Each row is a point on a landscape with many valleys, with its height.
A ball rolls from a point to whichever of its 2 nearest points has the largest drop for the distance, and stops where none of them is lower. Distance is the straight distance between rows; heights are no part of it.
j_588 h=4.17: -8 -5 -14 -20 -25 50 1 -10 32 21 -26 -36 -15 -6 23 -28 -14 -6 -37 2 -31 25
j_944 h=3.08: -37 -8 -2 3 31 -11 -9 -39 -36 6 6 -43 -19 -11 -35 -19 20 -30 -11 15 -4 -26
j_975 h=2.50: -16 -40 -4 14 3 -28 34 20 -29 9 2 4 21 -19 -11 -6 1 -11 20 36 -16 16
j_116 h=2.43: 15 15 16 14 23 -41 -3 27 -23 5 -19 0 -17 2 -2 -25 -5 4 22 29 18 8
j_417 h=2.71: 18 6 40 -54 18 17 -3 37 -8 -19 38 14 -8 17 19 21 14 20 -12 -38 82 -41
j_163 h=5.96: -34 -45 0 17 -15 -17 12 -38 -14 -37 5 5 33 -15 -15 21 46 -39 31 -23 -53 -5
j_883 h=4.41: -6 -27 -26 -15 -4 31 -23 -20 -13 -10 -3 -4 37 -34 0 -9 59 -22 -30 15 -43 -29
j_718 h=4.86: -24 -34 -53 7 -40 4 11 12 -53 1 35 -4 29 4 -25 -14 20 -38 18 -21 -7 21
j_882 h=1.83: -46 12 -14 12 -31 16 20 -37 24 13 15 -36 -35 6 -27 -17 -27 4 2 16 -31 24
j_415 h=4.25: 27 23 -3 11 -4 -7 -21 9 41 8 -2 38 2 -12 20 -6 -6 43 -28 51 3 -23
j_462 h=5.69: -5 -40 33 15 -7 -29 41 -33 25 -31 -5 49 20 -17 12 34 4 9 28 -6 -36 -1
j_516 h=6.46: 8 12 -45 14 -10 12 -15 -45 -21 9 3 -46 14 25 -12 10 0 -27 18 -42 -16 2
j_230 h=2.92: -14 -35 30 -15 -11 6 22 28 8 -21 -28 17 11 -19 -14 -17 20 -23 -26 -3 -15 -14
j_947 h=0.95: -28 18 -42 35 -46 -7 -2 -21 3 10 18 -44 -22 15 -26 -2 -29 12 1 22 -2 26
j_505 h=3.74: 21 -9 42 -10 43 14 32 32 -13 -23 -17 -16 31 1 18 23 -8 -6 35 -28 -3 42
j_805 h=4.78: -5 0 -24 -20 -17 43 2 7 -15 22 27 9 -16 -2 26 4 -23 -5 5 -10 9 38
j_579 h=6.09: -30 -42 -24 25 -11 1 16 -27 -14 -16 -5 -33 50 -1 -29 36 24 -36 40 -27 -44 12
j_60 h=5.02: -22 -3 3 -4 43 34 3 27 -1 15 31 -12 19 14 -1 50 5 2 11 -16 36 34
j_931 h=1.63: 19 -27 19 11 10 -16 20 37 14 -7 -55 -39 27 8 -11 22 -5 -8 -27 -11 -5 4
j_275 h=3.79: 19 5 10 -2 20 17 10 -1 2 -5 -42 -15 18 -11 30 -29 -8 -12 52 18 -45 27
j_627 h=5.01: 10 27 -22 45 -55 -32 -14 -2 24 -21 -13 37 1 13 -5 -20 -3 31 35 19 -14 22
j_933 h=6.36: 4 3 -49 33 -31 20 -24 -9 3 -3 -26 -50 35 37 -4 33 17 -8 5 -31 -16 25
j_593 h=3.57: -17 30 -3 -46 -30 33 -29 -22 42 17 31 33 -22 -5 16 -18 0 7 -31 0 -4 -42
j_158 h=3.89: -10 26 -13 -15 -33 1 4 29 -6 38 8 -4 -16 15 -36 -19 -10 -14 7 -2 13 -11
j_384 h=3.47: 2 7 18 -25 8 15 -10 -11 2 -12 25 45 13 0 -12 25 42 -14 21 -15 15 -50
j_641 h=2.15: 4 20 38 -39 12 -5 -5 61 -6 21 -1 3 -39 11 0 -28 -13 -1 -13 0 53 -14
j_234 h=6.64: 1 40 -18 -7 41 24 -29 3 -14 18 -3 -51 21 31 -36 5 3 -34 11 -59 19 7
j_990 h=5.14: 26 16 -4 -6 23 35 -9 27 -6 5 -7 -19 16 18 24 28 -8 0 6 -37 24 42
j_689 h=3.12: 7 9 34 -39 0 23 -5 9 1 -28 27 44 -16 23 3 29 20 2 11 -52 48 -38
j_886 h=2.49: 12 34 -32 4 -14 -23 -41 -53 -15 13 24 4 -57 0 36 -10 -32 24 -26 -13 9 -2
j_998 h=2.70: 50 38 -18 -18 -21 6 -35 -4 10 16 -3 17 -9 -1 42 -4 -17 19 -20 -4 5 -15
j_175 h=3.76: -12 -13 12 -1 8 15 10 -6 25 -4 -34 -16 -15 -19 3 -63 -13 1 -6 44 -49 12
j_263 h=4.58: -6 -5 -40 10 -23 26 -1 26 1 17 -5 -22 9 12 18 -6 -11 7 8 21 -8 51
j_309 h=5.82: -32 -41 20 7 -10 -1 19 -39 21 -41 -4 30 24 -24 4 -8 27 -18 27 0 -65 -5
j_913 h=3.49: -26 -8 -17 -8 25 11 -11 -12 -28 21 24 -34 25 -9 -57 1 40 -41 -12 2 5 -39
j_51 h=3.27: -11 11 6 2 44 -28 -12 26 -45 10 30 12 11 10 -28 -4 23 -17 27 13 45 -10
j_702 h=1.41: -40 11 7 26 25 7 -13 -14 -10 -14 -11 -36 27 32 -21 16 34 -36 52 -33 -12 39
j_16 h=3.45: 6 -14 26 -9 51 1 24 26 -17 -1 -3 -17 62 7 -10 32 6 -31 39 -40 2 21
j_976 h=3.87: 8 5 -9 -29 -5 40 -5 -23 19 7 4 10 -4 -19 6 5 13 -6 -31 2 -18 -41
j_107 h=3.59: 17 -22 -16 3 4 -16 -8 -7 -31 4 34 19 -20 4 21 54 -6 20 -41 -21 50 -9
j_530 h=3.11: 23 32 -8 -22 -6 -5 -25 -29 6 8 9 28 -37 -4 37 -40 -27 15 -9 -4 6 -12
j_791 h=3.48: 1 17 23 -14 9 1 -2 -19 24 12 43 20 -49 -9 15 39 -35 50 -14 2 46 -16
j_921 h=2.20: 12 -4 22 -43 -1 23 -1 57 -7 -16 31 34 -8 5 37 15 6 30 -29 -12 54 -2
j_21 h=4.92: -35 -17 2 -15 16 54 26 10 5 18 33 -9 -2 -3 -1 28 -3 -12 9 -7 10 47
j_688 h=1.78: -1 6 -3 33 -10 -50 -7 5 -21 -1 -29 -12 -32 6 -1 -34 -22 14 -8 28 0 18
j_876 h=0.45: -22 26 -1 22 19 2 -26 -21 -19 -15 -2 -9 -12 34 -15 8 25 -26 22 -30 11 10
j_941 h=6.23: -13 -24 -39 32 -39 8 -8 -4 -1 -34 -28 -21 40 22 -4 15 31 -25 25 -22 -46 23
j_129 h=2.99: 25 -28 27 -8 -13 8 43 45 5 -15 -25 29 14 -2 28 -1 -20 4 1 -16 0 35
j_406 h=2.39: -3 -15 -7 29 2 -20 -14 5 0 -16 -53 -23 -26 2 29 -35 -10 16 -41 23 -7 30
j_424 h=2.46: 26 -39 7 -14 -15 4 27 47 -6 1 -37 -10 -1 7 12 5 -23 -1 -40 -27 9 26
j_270 h=3.13: 30 9 21 -7 46 -2 12 29 -16 14 -2 -13 44 10 -22 21 1 -19 21 -28 16 -20
j_987 h=1.50: -3 -3 15 -60 -7 22 8 56 -7 25 25 18 -33 3 18 -10 -19 -3 -27 -24 45 -1
j_686 h=4.54: -4 -6 -52 0 -67 5 0 5 -22 5 21 -5 9 13 -21 -15 11 -27 -11 -17 -12 -5
j_411 h=2.89: -15 -13 0 4 -43 -1 29 -16 25 6 20 49 -23 -5 -5 3 -23 11 -5 -8 -4 6
j_666 h=2.41: -29 -8 2 0 -6 8 22 -28 8 13 12 -9 -21 -5 -26 4 -13 -15 -2 -7 -5 -1
j_350 h=3.06: 6 -31 28 -7 26 -40 12 41 -30 1 -21 -5 35 -11 -38 -4 27 -33 -17 -5 10 -42
j_100 h=3.77: 12 -3 35 -21 35 2 2 20 3 -17 15 31 38 -17 5 26 39 -9 14 24 3 -36
j_238 h=3.62: -18 23 -14 -14 16 -3 1 45 -20 50 35 -8 -2 5 -34 -3 4 -11 13 21 35 0
j_995 h=4.43: 34 18 4 36 18 -12 -29 0 25 -10 -14 20 8 -11 43 16 -9 58 -3 47 0 20
j_217 h=3.50: 1 -8 -3 -5 2 6 16 -9 0 -1 -11 15 7 -24 19 -49 -7 -8 31 43 -39 16
j_894 h=4.14: 10 -25 -3 -24 2 30 8 -20 -5 2 -5 -1 27 -22 -4 8 35 -33 -17 -15 -30 -38
j_681 h=2.63: -36 -19 -7 27 14 -34 -3 -10 -30 -9 -13 -45 3 -2 -34 -21 13 -28 6 27 -18 3
j_361 h=5.32: 7 3 8 22 -27 -3 14 -33 42 -12 -33 12 -4 0 -10 -2 -15 14 9 -4 -40 -4
j_91 h=4.38: -3 -5 -43 -8 -40 34 9 15 11 35 -6 -48 4 4 5 -6 -23 -3 -25 4 -24 25
j_335 h=2.79: -2 -18 0 28 -18 -5 -9 16 31 -27 -76 -20 2 11 15 -19 -4 8 -27 7 -28 30
j_771 h=0.67: -31 -5 -51 50 -32 -20 14 -11 -24 14 33 -36 12 12 -27 17 -4 5 11 36 -1 26
j_390 h=3.19: 22 15 47 -29 27 -6 0 -8 0 -19 41 24 -41 -1 26 28 -17 52 6 -17 61 -30
j_292 h=5.45: 0 22 12 40 -2 -24 -7 -59 44 -16 0 25 -9 -4 -6 19 -3 34 5 16 -16 -24
j_964 h=4.84: 16 35 -21 40 -39 -22 -36 1 17 -12 -10 34 -31 9 24 -11 -22 42 -1 9 11 30
j_111 h=4.01: 31 1 47 -2 32 4 20 10 10 -13 -26 7 22 -13 30 5 -7 4 46 17 -31 20
j_115 h=3.32: -31 -50 36 -20 25 12 9 -6 2 -18 -10 -8 -13 -31 0 -18 23 -6 -51 18 -25 -19
j_616 h=2.11: -35 -14 10 25 36 -24 0 -13 -22 -9 -9 -35 20 6 -21 24 30 -20 18 9 -12 17
j_838 h=1.80: -10 -23 -27 36 5 -30 14 14 -28 13 16 -9 16 4 -8 28 -4 3 17 23 10 30
j_890 h=3.70: 10 27 27 -33 16 10 -9 -1 34 13 35 18 -52 -13 44 -6 -44 54 -24 12 35 -4
j_739 h=5.56: 11 -9 20 39 3 -52 13 -40 36 -31 -10 52 14 -15 12 11 -5 33 24 16 -37 -11
j_569 h=2.42: 3 -44 40 -14 6 -13 31 60 -1 -20 -40 -1 35 -4 -18 6 20 -23 -21 -20 -9 -6
j_7 h=1.59: -16 36 -15 15 -4 -5 -42 -48 -19 -2 20 -6 -53 21 6 4 -1 -4 0 -30 22 2
j_190 h=4.63: 50 19 -16 34 -3 -27 -26 -7 4 -4 -22 0 -13 -9 21 11 -24 41 4 11 11 22
j_101 h=5.18: -12 8 -4 37 -49 -22 22 -24 17 -20 -14 11 -11 16 -25 -19 -17 2 48 -1 -26 23
j_151 h=3.55: 27 9 12 -3 12 6 -22 -8 -5 -28 25 26 -23 6 40 43 4 37 -13 -24 40 0
j_657 h=2.87: 2 21 28 -4 37 -21 0 2 -31 -6 15 25 -23 -4 -2 -12 3 -3 36 22 22 -10
j_453 h=1.87: 40 21 -18 -6 5 -4 -26 3 -11 1 -25 7 7 -4 18 -22 13 1 -4 24 -7 -24
j_66 h=3.51: -13 -15 10 -4 0 -20 12 7 -9 7 -4 -4 28 -9 -62 7 41 -34 -8 -6 -8 -55
j_950 h=3.60: 5 1 23 -37 9 4 11 5 14 0 19 47 -24 -22 18 -40 -14 21 -15 32 18 -29
j_511 h=3.26: -3 20 -15 -18 -43 10 4 -16 45 31 29 38 -21 -1 2 6 -27 28 -27 -3 1 -29
j_829 h=3.15: 1 -10 -13 24 -39 -8 -10 -6 42 -27 -66 -14 14 1 -6 -33 15 3 -37 19 -42 -12
j_937 h=3.36: 11 -13 28 -22 -6 3 31 28 22 -17 0 43 -11 -15 23 -14 -14 17 -21 18 10 2
j_113 h=3.95: -13 -16 2 3 12 34 3 -42 43 -8 -34 -28 -19 -16 25 -43 -21 10 -30 21 -50 18
j_74 h=2.68: 27 10 33 -28 47 -3 -3 50 -27 11 0 -22 5 9 -10 -2 -6 -3 -4 -17 50 -21
j_184 h=3.14: -3 -5 -43 20 -19 -27 -25 -29 -22 14 24 -2 -36 2 13 28 -19 26 -40 -4 25 5
j_53 h=6.69: -19 43 -14 -11 33 24 -13 -1 -13 41 26 -48 13 18 -42 -4 4 -32 31 -18 19 1
j_741 h=3.05: -7 -14 -2 2 0 -27 31 -3 -39 15 11 11 -8 -30 -10 -52 -16 -18 35 38 -17 4
j_726 h=2.62: 17 -7 5 15 -4 -29 -12 -3 8 -29 -48 20 6 -6 13 -29 14 3 -31 19 -16 -25
j_486 h=6.57: 33 51 -34 1 1 1 -33 -16 -17 23 -4 -39 25 31 -36 4 6 -31 18 -49 14 -19
j_421 h=3.69: -6 7 18 -3 15 15 8 -19 21 19 25 -11 -32 4 -14 63 -26 34 -9 -6 34 -10
j_639 h=4.02: 29 9 25 -3 15 -17 -4 8 20 -13 2 55 30 -19 18 6 21 26 13 41 1 -29
j_93 h=4.19: -3 20 -47 -23 -20 12 -13 2 -24 40 18 -29 9 8 -19 -11 3 -29 -14 -14 2 -21
j_809 h=3.83: 18 33 24 -18 18 -6 -3 -6 30 19 20 22 -44 -18 21 -44 -46 37 -17 34 13 -17

For each start below, name the point where the ball stops.
j_579: j_987
j_894: j_771
j_60: j_217
j_809: j_931
j_883: j_771
j_101: j_987
j_913: j_876
j_686: j_688
j_639: j_987
j_990: j_987

Call two points neighbours if one is among the 2 nearest of the other. Go from one point of each pair to the other, from neighbour to neighbour, staying as low as possible. Name the highest point that can't be avoided.
j_771, j_931: j_421
j_987, j_390: j_111
j_688, j_453: j_829
j_688, j_931: j_66
j_453, j_390: j_107
j_453, j_886: j_530
